Each scene shows the same named points in several views. A view is turned or mirrored, shifted and resized as a whole, has a little noise and may leave points out.
In the rows, zero is written as 128.

Scene 1
View 1
j563: [136 149 139 140 159  93 107 138 114 155 117 111 134 137 121 135 108 107
 168 145 102 130 127 153 117 139 139 170 127 129 134  98 116 123 102]
j752: [110 139 138 128 145 104 107 131 101 140 106 116 116 142 143 127 109 119
 170 140 101 118  94 163 123 123 149 151 139 140 114 101 117 148 117]
j233: [116 153 142 108 139 111 129 147 107 142 118 116 112 117 139 146 116 123
 174 152 118 113 122 159 110 125 144 146 119 128 121  88 113 134 115]
j261: [128 146 153 111 159  82 114 146 135 141 119 105 131 126 124 147 110 121
 158 172 121 151 156 150 120 135 139 153  86 122 130 101 112 115 116]
j272: [129 146 140 141 158  85 115 153  97 149 115 114 132 128 129 130 107 108
 164 158  90 124 114 152 125 130 144 162 117 128 130 107 104 135 108]
j820: [117 133 142 116 153  86  97 122 127 134 102 102 120 148 138 139 104 124
 160 158 107 150 122 162 129 121 144 149 115 136 122 102 121 135 121]
j440: [111 120 141 130 152  71  99 118 117 133  94  97 126 157 142 142  94 119
 154 160  86 154 114 163 140 125 147 145 114 132 128 111 110 149 122]
j947: [110 161 159  94 128 141 119 147 140 145 132 136 109 129 126 129 134 131
 182 117 179  96 132 162  85 154 145 148 136 137  98  77 134 117 122]
j654: [110 129 160 139 136  66 138 166 107 143 117 114 136 131 130 151 103 112
 155 157 105 125 136 159 120 166 146 145  92 112 131 116  88 149 125]
j578: [103 131 155 120 149  88  94 137 124 130 106 117 121 153 137 119 111 126
 159 146 123 133 107 162 126 135 149 142 119 139 106 111 118 143 134]
j861: [118 151 159 121 149 108 103 153 130 146 125 131 128 137 120 116 123 119
 169 133 146 113 123 155 106 151 145 158 124 134 104 100 123 123 121]
j624: [130 148 146 133 163  95  94 139 124 148 117 116 133 142 122 120 112 113
 165 145 115 132 120 152 120 136 142 167 124 135 119 104 122 122 112]
j992: [123 149 156 132 145  96 120 160 117 150 126 124 133 129 120 132 116 114
 166 142 128 114 131 155 108 157 144 159 114 123 120 103 109 128 116]
j105: [117 138 148 122 150  85 115 144 116 141 111 109 124 135 133 142 107 121
 161 160 108 135 126 158 122 133 145 149 107 127 124 103 108 136 119]
j368: [120 141 155 132 142 105 106 142 135 151 121 124 132 149 116 130 117 116
 170 121 141 117 133 158 103 168 143 160 131 129 117  96 123 125 116]
j247: [103 127 157 126 145  76 103 141 124 133 107 113 127 151 136 129 106 122
 155 152 117 138 117 161 127 146 149 142 109 131 114 115 109 145 134]
View 2
j947: [ 16 166 132 162 172 153 208 101  96 109 139 131 162 139  75 126 143 101
 138  71 108 160  88 140 143 124 143 171  67  89 111 147 129 170 160]
j105: [110 153 103 111 157 121 169 138 100  95 147 143 135 116 124  97 156 119
 133 117 119 136  94 134 129 113 111 134 103 119 133 124 120 117 147]
j368: [ 68 145 118 136 160 130 197 141 118 115 155 157 148 126  96 115 143 128
 118  87 115 143  68 121 153 114 120 152  75 111 124 129 147 148 161]
j578: [106 151 132  98 165 134 187 119  93 117 132 157 159 101 116 104 138 135
 119 125 110 136  91 149 141 135 107 130  97 115 140 129 119 136 153]
j563: [116 147  96 146 146 120 166 135 118 115 162 155 118 116 123  95 153 127
 127 108 112 142  83 121 151  97 106 145  93 116 128 125 148 122 139]
j861: [ 69 147 121 140 158 145 205 120 110 118 141 149 151 129 103 104 136 117
 124 103 110 144  81 135 155 125 124 164  85 112 117 133 137 149 161]
j261: [105 165  73 121 151 102 174 165  94 109 141 119 131 142 110  89 178  94
 137 103 135 117  98 145 140 112 111 149  91 123 126  98 130 113 142]
j233: [ 84 163 106 140 162 137 164 109  98  83 148 132 132 121 119 106 156 107
 150 106 111 157 104 133 121 104 126 145 100 104 122 139 113 125 141]
j820: [121 166 111 106 162 114 159 131  85 120 139 149 139 101 119 103 160 131
 125 118 115 128  95 154 137 119  95 121  96 112 150 122 122 121 135]
j272: [130 140  96 131 143 130 166 130 120  94 157 154 116 113 142  87 146 124
 133 130 110 147  93 116 139 100 112 142 112 123 125 131 132 110 143]
j654: [105 129  92  85 148 116 185 171 124  59 156 145 144 131 131  95 152 116
 129 117 131 137  85 102 117 112 128 131 111 137 121 117 112 107 170]
j440: [141 153 114  85 161 107 152 142  92 107 147 160 137  89 132 102 159 145
 120 128 119 128  91 142 128 116  91 104 105 121 156 118 119 110 139]
j624: [113 147 108 141 150 129 181 126 111 129 148 155 131 115 119  96 145 128
 120 115 110 136  83 136 160 112 104 151  91 118 130 125 146 131 144]
j992: [ 81 140 102 132 150 134 193 140 122  92 153 146 139 134 115  98 145 113
 130 104 116 145  83 117 144 110 129 158  93 120 114 128 134 131 160]
j752: [109 151 133 126 162 142 162  96 102 104 152 164 134  92 129 109 139 142
 130 123  99 159  92 133 132 109 109 128 102 104 137 150 121 130 143]
j247: [112 145 117  84 161 122 181 143  99  98 139 152 154 106 123 102 145 132
 122 127 120 130  90 137 130 128 110 122 104 125 141 121 113 120 156]
View 3
j563: [104 132 124 119 114  72 146 100 106 118 128 118 129 127 143 126 138 121
 100 130 120 150 102 111 160 161 101 180 126 126 128 153 156 131 144]
j440: [130 175 140 134 143  49 145 123 102 102 111 138 119 121 136 145 110 122
  99 107 119 104  74 142 152 150 137 158 120 109 136 124 134 112 119]
j861: [ 68 119 140 101 118 107 166 100 112 111 135  89 124 131 122 123 120 146
  75 140  95 168 113 117 119 142 109 154 102 149 133 156 144 136 135]
j105: [126 145 138 121 123  76 167 112 103 114 118 122 121 131 136 124 103 128
 107 115 114 126  98 128 156 141 124 144 117 125 134 133 134 133 123]
j820: [112 158 145 132 145  69 156 108 110 110 126 122 116 121 129 129 111 133
 107 108 115 108  79 130 140 141 124 151 115 127 140 125 142 116 136]
j578: [ 86 153 148 119 139  83 158 117 107 106 119 109 117 122 118 142 106 136
  80 121  98 130  87 139 119 134 141 147  98 128 132 138 133 118 122]
j272: [110 131 124 121 101  71 146 114  97 124 109 129 118 128 139 135 124 106
 106 127 122 150 106 119 174 150 133 175 116 115 120 154 144 140 129]
j261: [120 126 147 118 130  84 162 107 109  91 115 104 105 143 141 103 112 139
 150 129 135 127 114 105 153 151  99 135 132 140 148 125 134 146 131]
j992: [ 96 120 129  97 103  95 164 107 104 108 120 100 125 141 138 122 119 136
  89 141 105 172 123 116 147 151 106 154 117 139 130 156 136 149 119]
j233: [121 123 128 114  97 100 188 101 107 146 140 116 127 130 133 109  99 130
  97 112 100 143 105 121 159 125 123 142 103 135 127 149 145 147 136]
j947: [ 71 105 137  88 109 137 208  84 125 132 171  68 139 133 119  95 100 172
  56 132  65 175 116 115  99 122  89 128  93 174 140 158 146 146 147]
j752: [101 149 125 124 112  80 164 110 104 141 136 127 132 115 124 141 112 122
  67 110  91 136  82 137 144 131 143 167  97 119 118 153 151 120 135]
j654: [138 138 133  95 104  71 163 131  94  88  89 121 121 152 149 131 100 127
 100 135 117 160 126 134 171 155 120 136 128 118 126 142 108 155  79]
j368: [ 85 131 131  94 124  91 164  98 114 102 137  91 137 134 137 125 125 152
  61 140  93 169 113 121 123 158  86 157 118 147 137 153 143 132 128]
View 4
j563: [120 170 139  84  91 155 114 132 136 109 103 120 136 116  85  98 116  93
 123 115 124 147 120 129 133 153 153  90 119 100 110 131 134 145 126]
j105: [129 160 124  87  80 160 129 121 140  97 126 126 134 116  93  93 115 107
 141 115 138 146 126 106 124 163 141  92 116 120 130 144 135 134 130]
j820: [127 156 112 102  70 165 134 127 126  92 135 133 126 111  82  94 116  96
 137 117 137 136 131 113 122 146 122  93 111 100 128 145 148 126 133]
j261: [134 146 142  89  75 148 121 115 130  68 133 124 152 135  80  81 118 120
 130 119 147 151 125 121 151 173 138  74 121 118 127 140 139 133 127]
j578: [127 162 118 119  70 169 126 125 143 108 126 143 128 113  84  93 123  86
 159 110 131 140 133 100 122 136 132 114 104 124 140 139 137 120 132]
j247: [127 160 115 105  72 165 122 117 139 110 126 141 127 118  91  89 125 104
 153 111 135 147 131  95 128 148 135 102 105 133 135 147 140 116 142]
j861: [133 161 155 123  84 159 106 130 152 105  97 134 149 125  76  92 119  72
 157 117 127 148 116 110 140 143 155 108 117 133 140 119 123 137 110]
j752: [125 171 115 100  83 174 135 131 150 119 119 128 121  97  94 104 108  80
 152 114 128 134 123 102  98 144 143 115 111 111 137 140 130 141 120]
j947: [161 153 166 143  77 166 108 136 154  89  79 129 150 125  66  92  98  38
 173 141 134 141  95 100 139 147 155 102 138 147 170 104 113 149  79]
j624: [118 167 140 104  85 157 113 134 140 106 110 129 143 120  79  96 122  86
 134 110 123 145 128 127 136 143 148 100 112 103 117 129 135 138 125]
j233: [141 161 135  91  86 167 135 128 151  90 117 116 137 110  94  97  96  88
 149 122 141 139 112 106 109 169 151  96 129 121 145 133 120 156 101]
j368: [137 162 148 114  83 157  99 126 138 114  80 133 136 126  75  95 119  71
 146 128 123 149 108 108 149 145 153  92 124 135 133 122 129 131 122]
View 5
j578: [119 117 147 134  79 166 150 121 141 143 152 118 103 112 118 115  80 149
 110  81 137 168 118 166  95 124 133 140 148 142  86 148 157 189 130]
j654: [ 75 168 149 121 104 167 134 133 153 177 153  96 151 139 180  57 109 162
 139 146 131 168 107 116  99 111 128 119 118 116  76 150 174 127 133]
j861: [121 130 107 116 117 144 129 148 140 169 137  75 119  97 112 107  61 138
  96  70 126 154 116 132 132 112 151 133 157 156  57 184 176 190 111]
j368: [106 130 124 103 114 136 112 136 156 164 146  97 133  92 107  92  62 133
  89  72 122 149 128 108 137 101 156 131 143 149  65 184 190 182 134]
j820: [133 136 170 139  77 196 138 101 152 119 151 157 104  99 125 105  80 114
  95 111 156 172 138 159  90 137 140 126 138 142  86 126 183 186 110]
j563: [135 156 154 119 135 145 127 129 155 125 131 126 124  86 144  73  80 107
 107 114 150 157 134 113 124 126 143  97 119 150  64 168 183 182  95]
j752: [121 150 158 126 113 130 151 120 153 111 145 125 102  98 131 106  88 116
 121  79 140 180 132 176 115 120  94 138 138 140  67 156 147 196 112]
j233: [104 191 128 123 115 161 132 132 156 142 130  87 120 114 146  99  73 100
 108 107 137 185 123 165 131 117 107 149 152 133  36 152 178 176  86]
j105: [111 160 152 129  99 180 138 123 150 144 144 115 123 116 151  87  88 127
 113 122 145 174 122 145 102 128 130 125 135 134  72 141 178 166 106]
j992: [109 154 121 113 127 146 125 145 148 170 136  79 136 110 142  80  77 138
 108 102 129 157 113 114 130 112 144 117 138 143  57 178 178 168 111]
j247: [107 127 155 133  77 174 147 118 142 150 158 121 119 120 133  98  92 157
 118 106 138 168 117 151  87 123 134 131 138 133  92 143 165 168 137]
j272: [134 163 157 126 136 147 149 135 146 127 131 116 122 107 167  69 100 125
 132 130 151 170 120 136 108 134 121  96 118 142  66 159 158 172  90]
j440: [118 137 192 139  74 184 147  97 155 110 158 169 109 111 146  89 104 132
 119 125 156 175 138 157  76 134 123 118 119 128 101 119 168 170 128]
j261: [120 163 134 131  92 223 120 126 148 173 136 106 132 114 151  82  72 119
  91 149 153 163 117 117 101 141 173 112 142 142  64 135 213 159  87]
j624: [145 132 143 123 122 152 137 133 145 134 136 117 113  85 128  92  73 121
 100  96 147 156 127 123 112 132 153 103 134 156  72 169 175 193  98]
View 6
j105: [ 98 142 115 146 111 117 114  91 129 143 127  89 106 123 134 139 124 131
 143 130  90 112 114 143 147  93 130 102 149 133 123 124 115  99 102]
j820: [109 160  95 141 105 109 110  85 127 145 123 100 106 118 120 135 120 146
 138 119  92 119 117 151 141  90 120 101 140 121 126 122 102  88 101]
j992: [ 92 127 122 149 122 140 127 118 127 146 130  90 112 130 140 155 133 106
 145 155  95 114 118 134 141  82 146 103 146 133 112 116 122 114  90]
j624: [ 98 142  99 140 109 139 130 104 116 148 125 101 122 129 127 148 133 132
 140 145 106 124 125 148 129  77 140  98 133 129 117 111 112  90  96]
j752: [121 146 114 153  92 127 107  93 131 164 101 102 115 138 122 145 127 131
 125 128 106 135 108 128 127 111 141 101 134 134 130 111 119  95 101]
j247: [107 156 107 149 126 124 108  78 127 135 118  99 112 117 123 146 128 129
 147 132  83 132  97 142 141  98 125 100 161 125 118 124 113 104 102]
j578: [114 159  95 151 121 124 107  87 134 147 108 108 124 120 117 147 127 130
 145 134  89 139 103 139 130 103 123 102 149 125 118 114 103 105  96]
j563: [ 97 137 117 136  99 137 131 105 109 147 134  92 105 135 134 147 133 131
 132 143 110 112 128 146 136  75 147  95 132 129 122 117 122  84  98]
j947: [109 132  97 164 127 119 119 175 163 180 118 110 121 126 130 166 122  84
 143 156  90 111 125 111 122  94 140 127 122 113 104  94 101 153  57]
j272: [ 94 131 127 145  96 139 125  86 116 144 124  82 114 138 141 138 132 135
 136 139 106 119 120 145 142  93 146  92 143 151 128 122 128  86 111]
j654: [ 90 131 145 150 128 131 113  79 120 126 135  76  93 120 148 148 129 111
 148 142  77 108  97 136 162  93 140  98 177 140 115 138 134 112 108]
j368: [106 145 107 144 126 140 123 130 122 154 127 108 104 124 129 168 135 105
 140 157  95 121 115 128 128  75 144 106 139 109 104 108 118 114  80]
j261: [ 79 137 104 136 122 110 127 104 128 133 151  80 106 114 140 134 121 133
 156 135  85  91 131 161 157  70 121 104 148 129 118 129 102 102  94]
j440: [114 165 111 139 102 113 104  58 113 136 119  97  98 119 119 134 125 152
 132 114  92 127 102 151 145  94 124  93 155 122 129 130 114  76 112]

Which points are out of place in each view (at most two, in the order of its rows)? Write - if all are in place.
view 1 | -
view 2 | j261, j247
view 3 | j105
view 4 | j752
view 5 | j820
view 6 | -

Scene 2
View 1
j314: [100 139 141 101 124 123 118 140 101 126 117  99 110 125 134 129 127 108
 127 172 130 113 139 127  99 133 128 121 127 134 140 115 113 119 144]
j773: [ 92 151 146 128 117 146 144 114 101 116 141 142 133  98 128 148 140 136
 118 155 156  91 132 106 129 129 116 154 134 140  91 127 131 126 138]
j936: [102 132 150 110 124 123 111 137 110 128 115 112 111 119 130 127 123 114
 125 170 131 115 136 120 109 132 131 118 131 132 130 117 115 113 144]
j14: [ 88 144 125 112 120 112 108 147  91 120 111 104 105 137 140 118 126 113
 124 167 114 109 136 132  89 117 134 129 138 129 154 124 122 139 131]
j671: [ 92 133 163 122 103  88  79 134  75 132 137 141 103 107 125 135 116 149
 130 164  96 116 125 113 111  61 139 144 151 129 133 127 159 141 100]
j383: [ 95 150 136 116 121 125 129 139  88 122 144 120 110 108 139 151 150 130
 124 155 125 111 131 112 115 122 127 142 120 137 124 115 134 146 131]
j619: [107 135 148 102 120 125 126 133 103 126 127 105 114 115 134 143 135 114
 129 173 132 111 139 121 110 128 121 128 123 137 126 115 120 119 147]
j850: [ 57 148 135 147 125 133  86 125 107 116  78 159 130 128 108  62  82 128
 103 151 154  92 124 118  98 133 151 133 178 121 125 144 113 103 122]
j975: [ 83 168 120 103 119 120 129 145  62 122 153 110 106 109 139 145 151 132
 127 150 119 109 130 119  98 116 129 150 119 135 142 113 137 154 117]
j329: [101 140 143 128 127 133 127 139 111 122 130 128 113 111 138 145 147 127
 119 153 135 116 131 105 127 141 132 129 120 136 113 116 123 137 143]
j220: [ 96 147 153 119 133 130 115 143 102 131 146 133 111  93 126 143 142 136
 119 143 138 127 125  94 129 147 141 124 110 132 110 105 126 128 135]
j428: [ 88 140 147 139 121 120 101 138 103 124 122 145 113 112 129 124 127 138
 116 150 125 113 126 106 119 117 142 134 141 129 118 125 134 135 124]
j59: [111 115 161 122 121 119 107 134 127 126 102 118 113 127 134 131 122 113
 124 178 127 116 139 119 116 124 129 115 138 133 122 123 117 113 151]
j25: [ 92 151 146  94 116 118 114 130  75 128 140 112 114 105 123 133 123 127
 130 166 129 107 134 122  98 110 125 141 130 134 134 115 131 120 124]
j170: [ 85 149 150 119 122 119 102 136  86 129 136 136 112 102 123 126 123 138
 121 151 128 115 126 107 113 117 140 135 134 129 122 117 134 128 119]
j195: [104 134 138 107 110 112 123 135  92 120 122 101 109 132 145 147 137 115
 132 180 111 104 140 132  99  99 117 140 134 138 141 125 131 140 136]
j959: [105 134 151 113 125 130 123 134 113 125 122 115 115 114 132 137 133 116
 124 167 138 113 137 115 117 138 127 123 125 135 119 116 116 118 148]
j330: [ 91 136 145 145 125 133 115 133 121 117 111 146 119 117 132 124 130 129
 112 152 140 108 128 105 127 135 138 132 143 131 107 129 123 130 138]
j814: [ 92 137 147 132 123 123 107 137 106 123 117 137 114 116 129 123 126 129
 117 155 130 112 129 111 117 125 139 129 139 130 121 124 126 129 131]
j880: [ 86 153 135 122 121 131 125 133  91 119 132 131 118 110 132 134 136 130
 120 154 136 103 131 112 113 124 129 145 133 134 119 123 129 136 128]
View 2
j975: [103  93 119  59 155 112 124 170 112 184 136  68 103 164  74 129  93 111
  92  90 182 110 182 109 154 152 176 146  82  74 133 149 118 134 139]
j880: [116  92 130  76 125 141 164 148 146 155 152  70 142 200  75 131 104 136
 111  98 159 122 168 116 138 133 153 127  80 120 139 127 146 136 131]
j195: [109 104  89  95 131 143 146 159 152 179 179  96 143 211 116 146  71 124
  83  99 161 144 160 142 154 183 141 186 112 102 106 156 108 134 167]
j959: [131 101 119  73 120 145 206 152 145 163 190  96 148 205 103 141  92 159
 115 123 154 116 143 151 146 136 112 136 110 135 123 103 144 154 148]
j329: [141 104 133  59 125 164 190 166 144 161 180  90 139 203 102 140 115 166
 128 103 174 119 148 148 115 116 141 126  99 126 126  93 146 144 132]
j814: [138 103 116  91  88 134 174 138 145 149 160  98 157 198 105 144 113 154
 129  99 145 120 174 109 136 138 138 128 104 132 131  98 151 126 151]
j773: [116  77 147  83 153 173 185 143 169 124 161  39 146 233  51 127 110 143
 110 106 167 144 136 148 127  98 150 118  56 138 151 122 167 140 104]
j671: [126  93  76 168  96  93  87 104 150 112 116  82 139 202 118 172 111 120
 105  85 156 162 208  86 183 161 159 175  89  83 133 105 145  70 178]
j170: [127  92 116 102 109 108 155 127 134 138 136  79 140 184  85 143 113 141
 120 107 148 117 182 100 160 133 142 125  88 114 144  99 159 119 146]
j59: [140 110  97 103  88 151 205 137 164 155 201 118 172 226 133 154  92 167
 119 122 135 132 148 146 145 158 102 152 130 147 111 100 143 140 169]
j314: [118 106 103  68 113 125 200 154 136 188 185 107 149 190 108 133  75 142
 102 123 137 104 154 135 161 171 112 149 123 129 116 132 125 160 165]
j936: [130 107 107  77 105 133 204 148 141 173 187 107 154 198 112 139  87 158
 114 123 140 110 152 141 152 154 109 143 121 135 119 112 136 153 161]
j25: [105  87 102  98 137 101 162 133 133 159 148  72 128 189  80 135  79 122
  88 122 143 117 166 120 188 157 129 149  92 107 136 136 139 137 155]
j383: [122  96 124  71 147 141 149 166 133 164 157  74 117 192  90 140 104 137
 106  97 183 125 162 136 137 131 160 144  88  94 127 118 132 134 136]
j14: [114 112  97  75  85 122 155 154 135 197 163 117 160 179 112 133  82 124
 107  89 134 110 190  91 145 197 151 154 121 117 112 157 112 139 170]
j428: [139 101 120 103  85 133 156 131 151 136 148  90 161 200  98 147 124 152
 133  90 149 130 185  98 132 131 152 125  92 127 138  96 157 113 145]
j220: [144  96 134  64 131 124 186 152 119 144 156  80 115 177  92 145 127 169
 134 120 177 100 159 138 143  94 134 107  94 110 142  61 163 137 135]
j619: [120 100 108  76 137 137 195 153 141 171 188  91 139 204 104 138  80 148
  99 127 154 117 142 158 159 152 114 152 112 120 119 121 132 153 156]
j330: [139 102 134  86  83 166 188 140 167 139 169  92 175 217  94 139 122 163
 139  92 148 130 164 115 107 125 146 115  92 154 136  99 163 132 132]
j850: [119  97 131 106   5 129 212  91 181 140 141 103 241 211  60 110 108 138
 151  92  57 111 203  29 130 173 135  80  87 211 161 143 180 138 141]
View 3
j814: [135 137 121 134 123 147 131 114 124 174 140 143 139 117 119 146 117 136
 149 110 125 111 153 110 166 133 143 137 123 149 127 131 162 140 120]
j619: [158 142 121 128 125 143 134 117 106 143 125 129 112 129 127 136 121 132
 163 113 139 151 141 131 171 153 153 140 149 123 122 130 151 125  99]
j330: [129 144 130 141 126 159 120 111 135 179 148 140 146 114 115 153 109 128
 150 118 133 107 147 100 173 139 146 120 133 155 128 139 171 157 131]
j220: [110 125 132 112 111 151 138 106 147 143 112 160 127 125 127 159 131  98
 153 100 142 126 141 129 151 134 154 135 145 148 131 143 165 156  99]
j25: [147 131 111 120 124 114 149 118 100 134 119 133 114 135 137 143 118 153
 141  98 123 131 160 141 157 141 140 156 115 121 115 131 164 130  94]
j329: [135 140 136 128 124 161 119 116 139 154 131 141 140 122 129 157 122 112
 159 116 147 140 138 112 162 148 157 124 155 144 121 144 155 148 111]
j170: [124 124 115 120 117 129 148 116 125 156 125 149 131 127 130 151 119 137
 137  97 119 107 160 128 151 125 140 149 109 144 124 135 169 148 107]
j195: [180 139 107 133 131 132 135 136  96 148 141 115 133 133 144 135 121 165
 149 116 125 160 152 119 158 144 151 153 126 123 105 131 127 110 102]
j428: [126 133 116 133 121 143 135 116 131 177 144 145 148 117 123 154 114 138
 138 108 119  98 156 106 159 123 141 137 111 159 126 136 165 153 125]
j671: [142 117  72 128 107 115 186 140 106 170 148 135 141 140 142 139 119 174
 115 101  90 108 161 118 132  85 148 175  75 157 126 137 129 144 111]
j59: [161 153 112 146 123 160 142 117 100 178 144 129 112 118 106 119 120 129
 172 124 133 137 133 115 187 137 157 132 149 138 145 121 141 123 117]
j314: [163 138 125 128 132 139 127 114 104 155 123 135 115 118 123 128 127 138
 170 107 134 140 154 128 175 156 140 143 140 118 123 115 155 101 100]
j959: [147 144 127 131 124 152 130 112 116 154 128 137 116 121 118 139 121 121
 166 115 142 138 140 126 176 151 153 131 151 132 131 131 159 132 107]
j936: [152 140 121 131 125 146 135 111 108 167 129 139 113 117 114 127 123 130
 168 111 132 129 146 124 178 146 144 138 140 130 135 118 157 116 109]
View 4
j195: [106 155 142 100 148 110 143 120 123 133 108 107 155 109 121 113 110 113
 108 124 109 153 112 126 147  84 125 104 127 110 160 126 139 104 116]
j975: [ 78 159 164 118 171 109 137 121 114 135 113  94 160 121 162 139 103 115
  95 118 106 138 131 112 143  92 128 120 133 136 138 119 110 136  97]
j220: [102 120 153 137 183 106 148 108 132 140  90 130 144 111 134 129 120 139
 131 148 127 123 134 136 134  86 180 128 146 139 121 132 102 156  99]
j850: [126 136 112 173 185 176 166 126 153 101 113 110 154 110 151 120 108 129
  97 149 152 167 162 197 173 102 156  61 137  83 150 170 115 183 174]
j880: [ 95 145 149 129 172 122 147 117 119 131 109 116 161 119 144 129 112 139
 110 139 127 142 134 136 156  95 149 110 143 117 134 134 110 138 119]
j14: [109 149 131 134 161 126 152 119 136 114 113  90 144 100 139 128 107 102
  97 115 108 162 124 140 140  79 129  97 121 109 164 130 135 138 122]
j330: [110 126 136 146 170 127 165 110 124 119 109 136 152 104 128 129 121 155
 126 147 135 146 135 159 158  87 169  97 153 102 135 141 115 145 132]
j428: [ 99 131 148 134 165 124 160 119 132 129 107 131 149  97 145 123 116 130
 123 129 122 136 144 161 152  91 161  89 149 113 136 147 115 150 122]
j814: [109 131 140 137 167 124 156 116 133 125 105 125 149 101 133 122 117 132
 121 138 126 143 135 157 149  88 159  96 144 111 140 142 119 146 124]
j383: [ 89 144 157 118 167 106 144 114 114 135 107 117 157 114 139 131 114 135
 116 132 116 136 125 122 146  88 147 120 142 127 134 124 114 127 103]
j671: [ 84 151 172  87 143 115 150 139 141 153 107 132 154  87 161  94 108  88
 121 100 100 117 153 167 154 107 138  62 146 120 148 165 129 135 112]
j329: [107 126 141 139 170 109 154 105 118 126 103 129 149 109 120 135 122 154
 127 149 129 142 121 132 144  79 168 123 147 120 132 124 115 133 111]
j773: [ 95 142 152 120 177 122 143 115 104 140 106 138 177 135 132 125 116 171
 120 166 146 135 134 133 174 106 161 117 156 116 118 137  99 126 127]
j59: [135 126 122 123 156 120 154 111 144 127  92 128 141  99  96 106 121 128
 129 146 128 153 115 155 142  76 162 100 133 103 155 143 138 124 129]
j314: [126 139 124 126 169 122 141 112 141 127  92  99 144 115 112 117 112 114
 107 144 125 156 115 131 136  78 145 117 120 118 157 130 131 131 120]
j25: [105 151 148 106 173 123 132 126 137 145  96 103 159 125 139 108 104 106
 101 137 123 136 132 131 147  99 138 110 124 130 145 142 119 136 115]
j959: [123 129 132 128 171 117 146 109 133 132  91 120 148 115 109 118 119 136
 121 154 132 147 117 135 142  82 161 120 134 119 143 133 123 130 119]
j170: [100 138 152 126 176 124 145 122 136 137 100 116 152 112 150 119 109 118
 113 135 124 131 143 149 147  97 155 102 138 127 136 145 111 154 116]

Which points are out of place in each view (at most two, in the order of its rows)? Write - if all are in place.
view 1 | j14, j329
view 2 | j814, j936
view 3 | j428, j59
view 4 | j170
